A landscape with many valleys, sampled at points; each row gives a point and its height.
From any point a ball rolls to the lowest of the 5 points nearest to it. It stops when none of these is lower. Distance is the straight distance between rows; heights are no part of it.
vak height 329: [ 87 100  85 148 111 113 146 143]
popir height 80: [ 86  95  95 112 117 114 157 163]
Tob height 393: [169 157 166 146 128 161  81 132]
zare height 146: [ 72 104  76 116 116 134 210 142]
fiz height 68: [181 198 170 120 135 183  68 118]
Mun height 71: [136 118 135 178 120 121 123 105]
gedab height 195: [119 112 135 118 123 109 176 107]
fuz height 251: [136 120 137 177 121 125 112 115]
bome height 132: [158 158 152  97 151 104 119  71]
tor height 177: [ 79 115  46 163 109 124  98 159]
linu height 164: [163 211 147 105 165 137  61  58]
Geki height 510: [139 123 142 161 124 126 108 124]
Rak height 367: [ 98 137  60 197 107 159  67 165]
foma height 85: [102  98 115 119 121 114 156 146]
Mul height 190: [113 103 124 111 124 118 190 118]
Sak height 452: [129 110 133 153 125 113 137 120]
Zudi height 52: [155 138 156 120 136 116 115 100]
Sug height 32: [145 123 146 147 131 128 103 135]
supu height 148: [155 169 150  72 161 104 108  73]
fabus height 88: [183 189 162 124 148 157  69  96]
Nebi height 158: [163 153 157 122 142 107 115  75]
saze height 323: [158 152 159  86 149 114  96 115]
zoso height 364: [164 161 166 118 136 146  79 137]
pugi height 207: [128 125 140  88 136 112 191 101]
rov height 350: [128 111 141 113 131 111 145 123]
vez height 342: [165 145 157 138 138 122 102  99]
Kovap height 227: [145 135 148  82 146 105 133 104]
nipu height 540: [152 130 154 133 133 120 111 115]
kemu height 163: [113 113 120 118 124 119 210 101]
rof height 155: [ 93 100  98 137 115 121 198 119]
seb height 507: [126 136 117 190 107 177  75 172]
sezuz height 675: [116 107 118 153 120 121 119 142]
lefu height 310: [161 151 163 135 130 167  75 159]
baguf height 258: [140 120 141 139 127 105 145  97]
zuzi height 178: [170 170 159 115 147 121  91  80]
futol height 435: [130 111 141 110 129 116 123 150]
kesi height 12: [106  98 117 119 122 114 139 157]
tuz height 165: [ 98 111 109 111 127 135 228 118]
petis height 626: [134 118 146 129 126 114 121 127]
senu height 253: [123 116 140  72 139 116 197 115]
kovu height 254: [104 101 105 151 117 112 158 126]
Koza height 404: [112 113 107 182 114 124 112 133]
Fara height 411: [111 111 105 168 115 134  94 160]
doz height 120: [ 70 103  67 125 113 127 192 143]
kubi height 191: [132 125 140 101 130 106 180  98]
big height 122: [ 67 105  52 133 112 118 123 172]
matil height 309: [115 122 133  79 137 129 226 105]
Mezu height 201: [104 102 112 131 118 110 167 130]
bofo height 424: [150 132 156 108 135 139  88 162]
Kozap height 192: [100 105 100 158 113 113 166 115]
Les height 143: [157 161 154  89 154 106 111  78]
Vusim height 413: [171 158 167 148 136 148  85 115]
taden height 250: [167 158 160 119 148 125  91  99]
Nunos height 159: [150 139 149 111 140 103 140  79]
tul height 366: [143 135 143 166 121 159  84 157]
Pivi height 212: [140 137 146  62 144 104 167  97]
duli height 152: [ 95 107  93 149 112 133  94 182]
zonuz height 514: [128 115 130 145 126 135  95 166]
nezo height 244: [129 112 142  73 135 106 157 135]
Fufi height 293: [162 151 159 165 130 161  82 129]
gibi height 183: [142 154 145  65 152 103 155  70]
norar height 644: [138 126 145 155 122 141  95 150]
pum height 40: [ 66 103  47 134 110 120 166 151]
vev height 279: [ 78 112  53 167 107 120 112 144]
damiz height 275: [148 131 153  84 142 107 115 126]
gomuf height 306: [156 138 157 151 131 119 117  95]
vegi height 223: [152 132 152 146 133 109 136  83]
rada height 123: [ 89 100 102 106 122 120 188 144]
Vabi height 450: [122 107 136  98 132 113 113 173]
Liset height 357: [ 88 100  78 155 114 119 149 138]
ravu height 168: [143 151 148  59 155 101 129  85]
mok height 142: [ 74 107  54 149 110 121 104 172]
venin height 166: [ 96 118 103 108 128 151 245 123]
peged height 497: [122 125 118 168 113 160  76 181]
tava height 135: [176 176 171 117 141 168  68 127]
Lag height 355: [152 140 156 125 132 159  75 172]
luv height 101: [154 147 154 146 127 166  79 157]
sef height 107: [106  99 103 129 121 120 117 173]
besid height 528: [156 139 156 123 138 126 100 119]
geve height 81: [173 192 171 132 113 218  75 156]
neba height 194: [128 115 135 151 121 107 162  95]
Siz height 300: [102 119  85 188 111 135  94 154]
Ladaz height 160: [162 190 152  95 163 118  82  61]
lubam height 161: [101 112 106 131 121 133 225 103]
Muked height 550: [134 118 141 129 131 128  99 154]
luf height 457: [160 145 162 137 134 154  80 146]
pelem height 189: [108 105 124  98 126 116 202 126]
bagok height 296: [139 122 145 120 131 108 142 103]
kul height 167: [120 111 126 132 124 112 191  95]
zate height 193: [115 105 128  98 128 111 172 130]
Lirog height 154: [ 81 113  82 117 121 148 234 131]
fela height 261: [142 123 149  96 136 105 146 107]
sava height 562: [153 132 154 124 134 133  95 146]
Mave height 73: [151 132 155 112 138 119 106 128]
soloz height 66: [157 154 158 168 118 182  79 154]
Zuto height 175: [134 122 144 114 131 109 179  86]
gomok height 44: [154 154 154 163 114 195  76 171]
tizu height 209: [ 89 104  83 147 114 118 129 158]
fegi height 95: [ 93  99  99 120 121 118 117 182]
vavom height 470: [127 113 134 128 129 138  89 182]
sedo height 334: [168 162 164 108 145 136  82 111]
vop height 220: [ 95 111  81 170 114 131  92 168]
bino height 125: [ 57 117  11 118 106 119 136 161]
falu height 147: [ 74 105  76 129 118 138 218 130]
vub height 501: [138 128 139 180 122 148  92 143]

Call two points neighbours if one is among the 5 nearest of the other. Go from one point of each pair to the other, from neighbour to neighbour, staying as low as possible. Name the highest point that can't be avoided.
fiz and bome | linu
Zudi and kesi | Pivi
Sug and Mun | fuz
pum and kesi | rada
Zudi and bome | Nebi
fiz and gomok | geve

Two balls start at each pair of points below. Name the first point that both come to, or write -.
Fufi and luf | soloz
pugi and gedab | kul
linu and zuzi | -
Siz and Rak | -
Fara and tizu | fegi
venin and kemu | doz
rof and Mezu | kesi
matil and Pivi | -
